Each row is a point on a tangle of strands that fork and nearly touch. The rows are in no order.
(in the rows, 128 means zero)
Two points are linked if the straight distance between their rows is under 89.9. Some points are linked to none.
Z31: [134 172 156  82 145 109 154 158  98 116 123 121 122 116 148 116 189 121
 165 121 143 162  51 146 143 146  74 140 121 107  74 141 137 107 102 107
 145 167  58]
Z768: [123 132 159 161  76 113  91 174  84 148 106 135 166 140 164 145 183 110
 136 145 136 103  99 146 119 108 148  49 183 113 135 173 128 122 119 113
 141 218  61]
Z607: [136 131  97 111 103 109 148 113  91  86 147  86  99  98 186 102 146 174
 144 109 122 145 147 139 141 160 101 167 109 139  53  82 116  86 104  83
 102 137 138]
Z20: [142 120 144 100 204  96 153 144 162 143 102 141 153 142 122 133 118  95
 137 118 122 173 100 167 182 117 100 126 138 101 166 175 132 167 141 175
 145 127  74]
Z15: [131 152 169 132 103 156 125 130 132 129 159 120 107 108  64 125 168 149
 139 118 157 125 107  95  62 127 159 153  91 130 109  97 144 108 140  98
 124 104 133]
Z870: [114 135 108 124 113 158 123 128 122 113 145 110 103 110 117 124 127 162
 117 110 128 110 142 105  91 131 135 145 108 144 104 111 135 103 129 100
 107 104 170]
Z837: [123 106  79 118 131 103 123  57 113  95 153 103  83 114 158 100  93 154
 125 109 122 148 196 139 169 173 133 183  95 145  80  68 110 130 115 101
 118  97 174]
Z501: [134 112 146 149 111  93 106 151 120 143 108 139 171 142 171 141 162  92
 136 149 129 144 128 162 163 121 158  66 176  76 160 164 122 155 119 138
 158 220  59]
Z614: [102 124 106 113 145 151 104  80 134 122 148 129  93 119  90 118  77 148
 123 127 123 130 176 108 115 153 146 165  95 134 126 101 135 128 133 131
 125  66 184]
Z761: [146  67  95 143 121  79 142 107 184 107 115 150 150 140 163 126 106  98
  87 144 121 156 204 140 198 138 133 105 144  93 175 106 107 194 126 167
 133 174 142]
Z612: [150 135 114  92 170  96 181 110 124 111 114 110 121 121 173  99 122 123
 168 118 126 184 111 158 185 168  68 163 112 110  92 117 119 115 108 132
 123 131  88]
Z590: [132  80 133 180  56 114  89 135 123 136 112 141 166 160 168 133 151 119
  90 163 129  95 179 110 128 112 161  76 159 115 176  94 121 148 110 126
 115 221 130]
Z878: [151 132 140  95 209 118 164 111 161 134 109 135 140 146 108 127  89 117
 157 125 128 170 104 151 167 129  92 153 117 120 154 145 128 150 138 166
 137  94 108]
Z542: [132 123 130 141  69 125 120 131 122 110 125 119 139 122 166 128 170 135
 106 134 140 110 138 119 119 110 142  91 133 113 111 120 130 116 134  97
 107 172 112]
Z430: [141 120 124  94 172  81 152 127 153 127 105 138 145 129 166 119 145  95
 135 122 118 187 127 173 196 142  98 115 134  70 123 152 124 163 125 151
 138 173  58]
Z385: [150 157 149  85 156 117 176 125 114 114 135 109 117 130 130 114 141 131
 176 124 151 171  69 138 140 147  84 170 100 122  88 113 130  98 111 123
 134 128  90]
Z685: [134 149 173 129  81 120 117 117  93 113 140 118 144 121 147 136 193 121
 145 132 154 145  92 135 121 128 147  98 125  79 106 131 133 112 137  89
 149 193  47]
Z936: [115 115 138 148 174 148 119 147 172 152 110 158 128 144  82 150  77 119
 112 120 118 107 134 128 118  82 125 121 128 135 202 159 126 172 155 188
 137  68 165]
Z493: [ 76 135  74 120  83 156  72 103 108 120 172 119  69 101  88 105 104 152
  86 131 112  81 191  92  85 162 171 173 102 153  90  94 135 105 133  92
 113  85 208]
Z97: [144  94 114 150  60  80 112 112 110 108  99 138 161 153 202 120 167 112
 122 153 133 131 176 135 160 143 141  80 155  92 116 110 113 136 120 111
 121 252  93]
Z124: [121 120  57 135 152 157 139 143 117 120 121 121 117 134 160 141  62 136
 100 119  72  88 155 122 140 134  81 139 161 193  99 137 128 127 127 140
 108 119 203]
Z272: [141  82 118 139 124  98 135 112 169 124 117 142 144 139 152 131 124 104
  96 142 131 150 170 136 172 122 150  96 132  90 176 115 116 173 129 151
 133 156 122]
Z417: [114 108 158 194  47 133  67 103 113 159 135 128 149 138 103 128 168 130
 100 156 138  84 175  91  87 119 201  84 128 102 178  83 125 119 120 106
 121 148 126]
Z591: [131 117 194 162 101 107  97  82 126 150 156 118 159 143 109 146 168 115
 135 149 152 160 141 132 133 134 197  89 121  66 186 108 114 144 134 114
 173 165  58]
Z716: [146 151  92 115 186 153 174 145 126 122  91 128 133 126 152 125  69 131
 163 132  94 116  89 142 153 136  62 141 162 181 109 172 127 100 125 150
 118  89 157]
Z458: [133 128 125 117 133 121 143 164 136 126 113 125 138 126 155 135 144 125
 114 117 125 122 115 134 130 104 104 102 138 130 122 154 135 128 131 128
 108 139 114]
Z308: [143 152 120 107 115 158 156 122  99  99 160  99  82 100  96 112 132 168
 175 126 137 143  84 106  89 159 125 195  96 159  69  94 124  60 108  97
 114 104 163]
Z760: [103 102  74 129  91 131 101  95 132 105 154 120  96 117 144 117 110 145
  88 118 122 111 205 105 127 145 151 131 116 137 107  78 127 135 129 102
 115 114 185]
Z283: [135 171 128 106 141 139 150 202 109 132 108 123 134 123 134 132 146 142
 141 115 132 102  52 120  96 108  78 126 147 172  98 174 139  95 113 121
 102 116 122]
Z982: [139 126 116 104 140  90 154 136 138 114 106 134 137 123 185 115 161 106
 123 122 122 158 134 160 174 135  97 109 136  93 102 144 126 143 124 130
 123 178  75]
Z674: [131 161 139  95 127 102 150 146 101 107 114 118 121 111 180 114 187 130
 152 119 132 155  83 149 144 146  78 132 122 102  62 134 135 100 107  96
 129 178  66]
Z622: [123 117 156 158  96 103  90 175  99 157 104 142 176 148 167 146 173 100
 142 148 129 121 113 157 144 110 153  52 193  97 161 173 126 141 115 133
 157 222  55]
Z825: [126 116  97 110 131 113 138  65 101  93 159  91  78 104 146  90 107 164
 150 115 128 163 162 136 156 176 130 193  87 143  72  64 109  98 106  99
 121  93 162]
Z946: [134 144 149 128  82 117 123 127 109 111 134 115 137 119 164 129 191 131
 128 129 144 129 107 131 120 121 133  97 125  98  94 131 134 107 136  88
 125 181  76]
Z348: [ 87  99  63 135 109 128  71  81 145 123 160 154  95 128 115 119  66 121
  71 139 111 105 227 105 129 151 155 142 119 136 144  94 130 160 135 139
 136  87 205]
Z777: [125 111 142 142 108 134 121 120 150 133 136 130 131 123 117 134 143 127
 104 127 144 115 143 113 110 108 157 100 115 109 156 120 134 135 137 127
 122 119 133]
Z882: [104 137 137 132 188 179 105 122 162 159 120 160 115 151  62 136  52 129
 139 140 109 100 142 119  98 109 129 157 123 154 179 156 127 153 152 171
 142  40 205]
Z752: [112  91 114 148  99 116  84  74 168 142 140 161 118 123 100 115 101 108
  82 148 138 126 215 105 123 136 193 121 109  81 197  87 131 163 125 156
 149  85 162]
Z83: [113 149 155 133 108 160 112 119 133 134 158 131 102 101  52 120 142 139
 131 126 147 118 146  89  62 137 174 161  87 132 127 100 151 119 139 113
 124  78 157]
Z183: [133  87 140 144 164 108 121 102 188 140 119 155 132 136  94 146  88 108
  95 134 128 145 164 133 157 108 157 120 114  89 219 125 127 187 143 180
 152  93 135]
Z452: [131 130  99 120  63 109 130 113  95  71 152  86  90  99 188 104 174 183
 133 111 131 127 159 129 123 147 119 154 113 138  44  71 121  82 117  63
 101 157 139]
Z951: [134 142 187 127 118 122 125 132 121 138 150 124 151 129 118 141 178 109
 137 121 152 156  86 144 125 115 156 101 126  99 139 145 131 136 141 117
 165 155  56]
Z437: [104  99  62 131 105 115 103  79 123 103 156 120  83 122 155 113  96 141
  89 111 109 122 217 118 154 161 141 152 111 156  92  76 119 144 125 106
 119 114 197]
Z988: [132 124 140 119 137 112 138 156 141 134 118 132 148 131 148 133 153 108
 114 121 131 135 111 144 141 108 120  97 139 110 138 161 136 137 134 137
 128 153  86]
Z229: [131  93 136 184  54 119  86 159 102 140 102 138 172 161 176 138 160 114
  96 163 128  80 160 117 119 106 151  65 173 134 162 118 123 137 108 127
 114 244 115]
Z650: [116 117 103 136  62 132 116 110 121  96 147 110 108 111 157 118 156 155
 107 119 136 109 170 106 110 127 151 117 115 123  96  85 131 110 131  82
 104 141 152]
Z766: [119 138 105 136 188 182 125 146 144 146 109 143 127 151 106 138  48 136
 135 131  90  89 120 128 119  98  93 136 152 179 159 172 124 141 146 165
 121  66 201]
Z687: [142 125  93 116 144 135 171  84  93  91 140  94  95  97 156 103  79 152
 171 130 113 164 111 147 166 174 103 199 106 164  66  98 104  73 105 114
 132  86 161]
Z940: [116 149 148 132  84 107 105 167  88 127 102 134 153 122 180 138 193 109
 141 139 136 118  90 151 125 119 128  62 167 100  93 174 141 118 120  97
 140 220  53]
Z524: [153 173 142  81 168 121 181 156 106 122 118 123 122 124 129 116 145 115
 183 131 146 160  32 143 139 145  66 162 125 141  86 140 134  91 102 128
 139 122  89]
Z241: [106 113 163 164  94 135  86  90 161 168 150 167 128 119  54 123 124  99
  96 144 146 112 195 102  91 127 212 123  93  94 207 106 136 144 134 157
 151  65 145]
Z416: [125 131 151 168  45 142  98 140 105 132 126 114 151 129 133 140 185 138
 110 138 139  80 121 104  84 102 167  72 142 121 129 124 125 102 133  91
 111 172 112]
Z631: [150 149 124  99 119 134 170 113  97  94 154  92  87 103 128 108 134 166
 181 123 139 158  87 123 118 162 106 193  97 143  67  88 118  65 105 101
 125 111 137]
Z367: [125 146 167 131  85 107 102 136  84 130 124 127 158 124 163 139 189 112
 152 136 147 144  91 153 132 126 146  73 154  80 115 159 135 125 128  94
 160 211  38]
Z987: [133 154 108 106 152 125 152 196 116 129  97 125 138 125 155 134 134 131
 131 118 117 105  86 133 121 114  65 112 155 162 101 172 142 104 116 129
  95 129 125]
Z94: [149 179 152  89 153 130 167 173 107 129 131 126 126 130 106 127 155 131
 175 124 153 137  18 130 109 129  77 156 129 156  90 150 137  91 112 122
 130 117 100]
Z970: [135 141 148  86 181  94 149 141 140 135 114 134 145 128 146 125 153  93
 149 117 134 188  92 166 177 135  97 121 135  86 129 166 134 154 123 138
 153 159  49]
Z839: [145 146 182 101 189 129 156 130 149 156 138 140 142 145  62 142 121 116
 163 119 159 162  62 142 120 104 125 158 112 136 148 138 132 155 146 159
 152  95  92]
Z152: [137 140  89 112 157 123 161 182 124 126  95 131 133 125 174 135 109 128
 124 115  99 105 120 136 138 126  63 115 162 165  99 161 134 116 117 142
  96 133 136]
Z203: [ 98 156 103 127 105 189 101 141  95 124 158 111  80  95  62 119 119 164
 123 127 117  81 133  85  51 154 151 181 109 172  91 119 137  79 129  90
 103  81 212]
Z428: [125 122 159 185  46 142  85 120 108 144 134 117 150 131 109 138 182 134
 110 146 146  82 140  97  82 110 188  77 131 114 155 101 121 105 130  94
 117 159 117]
Z597: [127 152 173 103 139 111 131 153 117 135 135 132 151 128 136 131 181 101
 149 117 151 170  70 160 142 122 125 106 143  93 123 164 140 145 129 119
 171 165  45]
Z913: [108  98  63 124 123 100  98  56 120  99 162 113  78 118 147 104  86 142
 102 111 110 137 222 131 166 176 144 174  96 151  89  66 115 148 119 106
 127  97 192]
Z457: [108 115 158 157  98 140  98 105 155 155 144 149 127 118  69 130 141 117
 101 133 145 110 166 101  86 121 192 114 102 105 176 109 135 135 138 132
 140  86 142]
Z741: [104 151 107 127 129 183 112 142 112 129 141 119  99 113  76 131 100 157
 131 121 119  86 118  94  68 129 133 163 115 172 109 133 135  98 129 111
 109  78 199]
Z161: [100 133 105 138 188 188 102 116 152 150 121 150 111 152  88 135  34 131
 124 146  84  87 145 124 110 119 109 152 139 163 163 160 120 145 148 166
 133  50 222]
Z977: [134 149 153 116 192 154 154 159 147 156 103 147 145 158  79 138  88 128
 156 119 128 120  65 137 116  92  96 148 141 172 162 177 130 140 150 169
 130  67 142]
Z240: [ 98  87  67 137  94 115  87  79 152 110 152 152 100 130 136 117  83 120
  77 133 118 120 234 107 146 150 157 129 122 126 144  79 126 168 127 130
 135 105 196]
Z109: [135 174 152 128  99 159 132 190 109 127 142 112 123 117  99 136 178 157
 133 108 144  96  61  96  54 101 122 134 128 160  92 150 143  90 130 100
 100 119 136]
Z347: [111 114 151 143 177 142 111 118 176 157 120 167 120 140  66 149  76 117
 115 129 121 116 151 123 112  96 145 140 113 125 208 145 133 173 154 188
 149  53 163]
Z297: [139 142  81 123 175 159 171 120 112 116 107 117 125 118 153 124  59 137
 154 135  88 117 105 141 157 150  79 160 150 181  95 151 119  95 122 137
 122  87 174]
Z593: [124 140 195 156  97 124 109 142 113 159 154 128 167 140 109 157 182 111
 146 128 151 136  89 140 111 106 177  79 150 105 169 153 121 139 139 121
 171 156  60]
Z120: [150 149 193 104 186 135 152 106 150 153 158 138 129 140  50 136 124 113
 170 126 170 176  74 137 113 115 141 173  92 125 136 107 134 150 140 152
 158  96  86]
Z323: [143 180 149 104 136 140 151 196 106 135 128 121 133 127 104 131 161 143
 159 119 148 115  25 115  82 113  87 144 135 169  92 162 140  91 119 118
 114 115 111]
Z930: [127 151 163 105 178 123 146 187 129 158 107 141 155 148 100 143 139 114
 139 107 138 138  49 148 121  95  98 124 149 154 142 191 137 144 139 160
 137 107  90]
Z486: [132 129 102 111 140 134 152  78 106 101 149  97  89 106 134 105  97 161
 165 123 128 165 133 131 145 172 119 194  91 147  80  82 113  85 108 109
 121  90 159]
Z733: [137 121  60 127 151 129 159 141 112 111 111 118 126 121 187 129  77 133
 113 110  77 110 160 134 161 151  69 139 162 184  82 134 125 125 115 141
 102 133 175]
Z378: [140 134 173 113 200 138 146 120 161 159 121 149 139 151  63 139  91 120
 161 125 145 153  90 140 122 105 126 162 110 138 169 144 130 157 152 169
 149  70 121]
Z438: [149 131 107 100 153 101 178  93 109 102 127  98 109 109 177  96 112 141
 173 117 130 183 125 155 176 172  80 179 103 122  74  98 108  98 107 123
 123 116 110]
Z436: [124 101 158 145 172 124 113 102 185 157 122 168 125 136  65 147  86 105
 108 132 133 137 158 126 132 103 164 132 101 100 223 134 133 185 148 188
 160  62 142]
Z991: [ 87 133  70 130 113 175  89 119 103 125 153 113  82 112  99 124  87 154
  97 128  98  76 164  94  86 149 144 170 112 168  95 115 134 106 128 102
 104  89 219]
Z939: [136  89 151 180  78 104  86 125 112 147 121 130 168 157 156 136 157 116
 106 164 129 108 166 123 140 114 178  74 156  94 181 102 112 149 119 128
 129 217  98]
Z439: [114 145 144 136 150 169 124 158 136 148 125 141 126 133  63 139 107 140
 131 112 134  93 108 104  68  93 133 138 120 163 155 154 134 134 147 143
 120  72 172]
Z112: [137 105  94 131 125 112 147 189 157 122  92 155 149 135 175 139 120  96
  91 124  98 109 152 143 153 110  93  84 168 145 135 158 132 152 125 160
 106 174 137]
Z230: [146 130  80 118 151 128 178 105  91  96 121  99 110  93 181 108  85 146
 162 126 106 149 115 149 169 175  82 180 127 167  58 114 106  76 102 117
 124 100 153]
Z763: [111 119  50 146 157 174 125 112 115 133 126 121 107 140 151 132  40 137
 100 137  58  75 146 126 151 145  89 158 154 201  91 139 122 124 130 139
 117  96 229]
Z305: [135 110 177 160  88  99  93  86  99 140 136 111 168 147 139 143 172 122
 141 150 148 150 145 136 143 135 182  77 140  62 170 111 115 137 129 110
 156 206  51]
Z667: [141  84 118 162  62  98 108 116 123 114 103 136 161 153 190 124 153 115
 101 154 132 116 187 117 154 129 154  82 154 106 141 100 115 146 118 120
 119 232 118]
Z980: [133  99 165 174  92 114  93 120 126 153 135 126 162 151 129 145 158 114
 112 155 137 117 147 126 133 112 189  71 146  91 191 115 114 145 123 129
 144 177  90]
Z211: [142  64  79 152  92  90 134 120 176 100 113 153 151 143 178 124 108  99
  82 139 114 140 210 126 184 142 126 103 152 118 166  98 110 186 122 151
 134 190 163]
Z617: [147 110  89 115 169 104 160 137 155 121 102 135 139 131 167 132  94 118
 116 117 102 138 160 149 173 133  81 121 144 127 129 141 126 156 130 162
 108 138 132]
Z846: [125 117 134 135 137 137 128 142 151 136 127 135 130 128 114 139 120 129
 106 115 130 115 133 118 115  97 133 110 122 127 162 144 136 144 141 145
 120 106 141]
Z684: [133 141 152  87 204  95 150 159 140 149 102 140 152 138 125 130 144  90
 156 112 132 181  69 173 176 126  89 127 151 107 138 183 140 161 127 159
 160 142  53]
Z679: [148 147 119  82 196 107 178 140 134 131  94 130 140 135 146 117 115 105
 168 126 123 171  78 156 174 147  58 150 134 126 118 160 131 126 114 153
 130 120  82]
Z157: [100 110 132 152  94 131  79  81 165 154 149 166 118 116  74 117 100 103
  91 148 138 111 213  97 103 132 203 127 100  90 202  98 139 147 131 160
 148  67 161]
Z971: [140  98 167 124 168  99 132  83 181 142 133 140 136 137 100 143 115 105
 115 135 145 180 148 145 165 124 170 121 102  70 198 123 123 181 144 161
 167 110  92]
Z440: [121 146 119 126 128 165 128 148 121 123 136 112 114 118 107 132 123 157
 125 111 130 102 117 101  85 116 123 140 118 155 117 131 139 106 131 114
 100  98 166]
Z487: [139 126 171 105 165 119 144  73 166 130 147 131 115 129  84 123 120 124
 138 124 161 187 136 125 130 137 151 157  74  97 151  94 133 150 139 138
 147  96  99]
Z765: [146 126 138 113 214 133 157 112 169 140 100 139 138 156 102 129  66 120
 153 128 114 155 116 148 161 113  97 150 125 133 173 152 126 158 147 176
 137  74 138]
Z701: [143 131 103 106 129  99 166 104  98  92 138  87 104 105 190  96 129 152
 158 110 127 163 140 147 163 168  87 173 108 130  58  85 108  96 103 103
 114 132 122]
Z413: [110 133 134 119 130 153 115  99 138 125 147 127  99 111  79 121 115 146
 124 124 142 136 158 101  91 142 157 157  85 129 130  99 141 126 136 123
 125  78 160]
Z191: [127 160 122 135  84 163 121 194 109 117 132 107 119 109 128 140 164 162
 111 108 128  74  89  96  58 101 114 114 139 164  92 149 138  89 128  93
  86 126 154]
Z189: [114 125 191 183  91 123  94 156 106 174 145 128 172 149 108 164 176 119
 134 134 138 115 101 141 117 103 186  66 166 117 198 160 111 139 129 136
 163 163  68]
Z429: [141 112 127 125 214 133 140 121 181 140  97 149 134 154 106 136  56 121
 129 130 103 136 137 149 163 101  99 138 139 128 194 154 125 176 152 189
 133  73 154]
Z869: [142 140 118  83 189  92 174 137 130 126  94 130 135 125 164 107 129 103
 162 115 120 180  95 163 189 160  59 147 129 103  97 150 128 127 109 142
 130 143  70]
Z488: [ 93 126  55 132 117 175 102 125  97 124 148 107  87 124 119 130  76 155
  91 127  82  69 152 104 106 145 123 166 127 187  83 120 125 103 127 106
  99  96 225]
Z79: [142 109 107 134  77  91 131 135 125 105  98 144 150 133 209 124 169 108
 113 140 124 128 164 146 160 133 119  80 153 106  95 130 122 133 123 113
 117 228  99]
Z928: [152 155 141  90 133 120 172 116 105 100 148 102 103 116 143 106 152 146
 172 121 151 173  81 130 136 156  91 179  92 119  75  95 126  84 106 109
 128 132 101]
Z474: [131 147 157  92 198 109 151 178 134 155  99 144 158 148 107 135 136  96
 152 114 134 157  52 160 153 110  85 129 152 138 147 192 139 149 136 163
 147 118  76]
Z190: [126 150 131 122 147 167 136 160 126 137 129 123 124 129  88 139 115 148
 137 111 131  99  95 102  79 105 113 140 121 163 128 148 136 114 136 129
 108  85 163]
Z471: [138 113  93 130  85  97 144 157 134 100  96 142 143 129 212 124 157 111
 106 128 114 122 165 138 155 135 100  89 153 129  86 130 126 130 123 118
 107 207 117]
Z505: [127 157 125 117 116 175 135 135 102 115 157 107  85 102  67 117 129 165
 162 125 137 120  96  95  65 150 138 188 102 164  84 105 134  72 119  97
 111  91 182]
Z583: [129 138 127 138  61 139 120 144 110 104 135 108 127 113 157 131 176 150
 114 123 137  98 124 107  92 110 137 101 129 127  92 119 138  98 135  82
  99 161 124]
Z925: [140 113 172 115 165 107 137  73 172 136 140 131 131 132  95 133 122 116
 123 126 157 187 135 135 150 130 157 139  88  82 170 112 129 165 144 147
 157 107  90]
Z176: [127 107 174 171 110 112 100 143 128 163 136 131 166 149 125 154 162 106
 127 144 135 126 122 144 141 101 184  68 160  96 206 147 113 152 126 145
 162 173  74]
Z468: [ 84 119  67 124  87 142  86  94 114 112 166 118  75 108 119 107 108 157
  88 120 116  96 200 101 110 155 162 154 105 151  92  82 128 118 130  91
 113  99 200]
Z972: [112  80  88 149  85 105  85  68 166 121 148 157 115 133 131 109  97 116
  78 146 135 128 233 106 146 143 180 116 120  92 173  70 122 169 124 141
 142 109 173]
Z153: [120 121  94 130  56 121 118 106 107  78 146  99 101 105 178 114 165 166
 115 115 131 113 180 115 122 141 141 131 119 135  69  75 123  98 127  68
 100 155 150]
Z27: [128 164 171  90 148 110 141 155 101 127 132 128 137 120 144 122 190 108
 163 114 148 168  55 157 141 134  98 116 132  97  94 157 144 132 119 109
 164 175  41]
Z387: [110 104 147 175  71 142  89 107 145 157 141 139 135 126  97 127 150 121
  94 146 141  94 171  97  96 116 195  95 117 103 180  97 126 134 128 121
 134 114 140]
Z996: [105 143 146 142 167 176 114 148 144 155 122 150 123 138  51 142  82 137
 132 124 124  89 124 109  74  96 132 148 122 164 167 158 129 146 154 160
 126  52 187]
Z770: [106 125  51 140 139 174 120 114  95 129 136 108 103 127 139 133  60 152
 106 132  72  75 133 117 128 149 103 168 138 195  77 133 122  98 123 119
 108  93 223]
Z133: [136 154 165 106 183 134 154 170 137 156 114 141 150 154  81 138 116 120
 156 115 140 132  47 139 115  92  99 146 138 160 143 175 134 138 144 163
 132  87 108]
Z799: [144 115  70 118 150 108 165 137 129 110 106 130 128 126 190 126  93 126
 119 111  90 133 171 143 170 145  74 127 150 153  95 127 125 142 120 147
 106 146 148]
Z557: [147 151 120  97 199 127 176 154 134 133  88 139 144 140 132 120  99 109
 172 131 118 148  63 153 162 136  54 143 149 151 121 173 131 117 122 152
 131  96 108]
Z847: [133 111 144 179  48 122  85 158  89 141 105 128 167 156 168 147 174 122
 106 157 133  76 135 120 107 102 155  55 170 126 143 134 124 118 116 114
 114 233  98]
Z357: [118 130 122 125  95 143 122 117 130 112 148 113 108 108 122 121 147 152
 111 119 138 119 148 104  99 126 151 127 104 123 111 104 134 112 133 101
 108 119 147]
Z502: [140 108 136 131 122 106 138 127 152 129 125 132 145 134 151 133 146 109
 106 135 137 142 141 141 157 111 142  90 132  92 152 134 126 148 137 131
 130 158  96]
Z620: [132 124 152 168  47 124  94 140  85 130 118 118 164 140 161 143 184 130
 118 152 140  90 127 117 105 109 163  62 154 112 130 127 129 107 127  95
 111 209  86]
Z490: [146 117 140 107 197 105 153 124 161 133 113 132 144 141 119 133 104 115
 129 118 125 166 117 154 167 116 107 130 124 104 167 153 133 166 143 163
 136 114  96]
Z916: [112 160 132 122 103 176 113 132 106 119 163 111  85  95  52 117 139 164
 142 125 139 105 124  85  53 152 157 183  96 154  94 104 143  85 127  93
 108  89 185]
Z223: [146 155 112 111 197 149 169 163 133 136  80 140 147 136 132 126  74 121
 167 133 100 118  67 148 153 121  56 135 166 181 126 189 129 108 130 159
 122  77 142]
Z17: [132 125 106 118 111 110 146 163 131 112 110 132 134 125 189 128 156 122
 112 123 118 119 136 137 140 122  96  99 146 130  95 141 136 125 125 119
 105 175 111]
Z690: [129 143 131 126 194 161 141 149 150 150 103 144 137 153  93 136  66 136
 146 123 110 108  98 132 117  96  95 139 142 169 167 173 130 138 147 168
 121  68 167]
Z320: [138 173 185 141  91 152 125 171 109 134 157 117 128 115  74 140 194 145
 139 113 154 108  52 101  53 104 140 131 121 146  97 132 141 103 144  97
 127 131 107]
Z215: [126 104 149 157  89 128 111 118 139 141 132 125 151 137 131 135 160 120
 101 140 142 115 144 116 121 106 175  82 129 101 163 117 124 135 131 118
 128 152 111]
Z964: [144 139 179 106 179 133 148  89 158 139 148 134 116 132  64 131 117 125
 159 128 162 173 104 122 115 131 145 176  77 117 140  95 136 141 137 142
 150  90 107]
Z749: [139 165 186 139  93 152 126 139 119 128 168 115 116 110  64 133 196 147
 142 120 162 127  77 101  58 120 160 148 102 128  95 102 144  99 142  90
 132 129 109]
Z141: [ 81 117  79 119 131 144  75  79 133 128 159 140  84 121  96 117  62 137
  92 133 105 108 206 108 117 158 154 167 105 138 123 101 133 137 136 133
 125  67 201]
Z363: [140 109 160 154 101  97 100 118 115 141 122 127 170 148 160 142 162 105
 136 149 136 148 139 152 158 125 169  69 162  68 172 138 120 152 122 127
 158 214  55]
Z944: [120 110 131 142 155 137 126 155 164 148 114 149 136 139 100 147 101 121
 103 117 121 109 127 126 123  77 128 108 134 133 185 159 130 162 147 170
 124  94 147]
Z453: [130 143 131 106 118  96 139 141 115 109 110 127 137 116 190 121 181 118
 133 125 130 154 114 155 155 140 100 104 133  89  82 143 131 123 122 103
 126 195  64]
Z961: [141 133  73 126 157 158 174 105 101 102 116 107 111 102 170 119  62 142
 154 137  85 121  98 147 164 161  81 178 145 191  64 141 112  75 112 128
 126  83 176]
Z525: [136  85 150 143 147  96 121  83 186 139 127 150 137 139 103 138 111 100
  98 144 139 163 168 133 167 121 182 111 110  67 216 115 119 181 134 165
 161 109 110]
Z895: [122 144 124 138  72 154 120 166 114 113 137 109 121 111 137 138 169 156
 107 116 133  84 117  97  76 104 135 105 130 142  95 128 140  97 130  90
  93 138 147]

A fork is a point with three links, a tip a point with one. Leave the first point through the second and follow the links. Name the first fork or tip that comes.
Z161; Z766 | Z684
Z928; Z385 | Z152
Z378; Z839 | Z980
Z961; Z297 | Z440
Z413; Z614 | Z590
Z991; Z488 | Z617
Z17; Z458 | Z211

A fork is a point with three links. Follow the links from the first point to the second and name the forks in between, in order.
Z348; Z471 | Z590
Z716; Z439 | Z440
Z440; Z31 | Z684
Z347; Z620 | Z980 > Z590
Z215; Z20 | Z980 > Z684
Z211; Z951 | Z590 > Z980
Z971; Z939 | Z980
Z20; Z452 | Z684 > Z440
Z490; Z939 | Z684 > Z980

Follow the links from the first point to the second, and from the first to the third. Name the last point that the two ways share.
Z94; Z977; Z452 | Z440
Z211; Z620; Z593 | Z590
Z347; Z416; Z471 | Z590
Z916; Z970; Z650 | Z440
Z458; Z674; Z944 | Z980
Z17; Z951; Z846 | Z980
Z429; Z593; Z766 | Z684

Name the points in between on the shortest way along the links from the first point to the second, in order.
Z385; Z882 | Z928 > Z631 > Z308 > Z505 > Z916 > Z203 > Z741 > Z440 > Z190 > Z439 > Z996
Z430; Z440 | Z970 > Z684 > Z474 > Z930 > Z133 > Z977 > Z690 > Z766 > Z161 > Z882 > Z996 > Z439 > Z190
Z436; Z847 | Z347 > Z936 > Z944 > Z846 > Z777 > Z215 > Z980 > Z939 > Z590 > Z229
Z542; Z348 | Z583 > Z895 > Z191 > Z109 > Z320 > Z749 > Z15 > Z83 > Z413 > Z614 > Z141
Z761; Z229 | Z272 > Z502 > Z988 > Z458 > Z17 > Z471 > Z79 > Z97 > Z667 > Z590
Z847; Z241 | Z620 > Z416 > Z428 > Z417 > Z387 > Z457
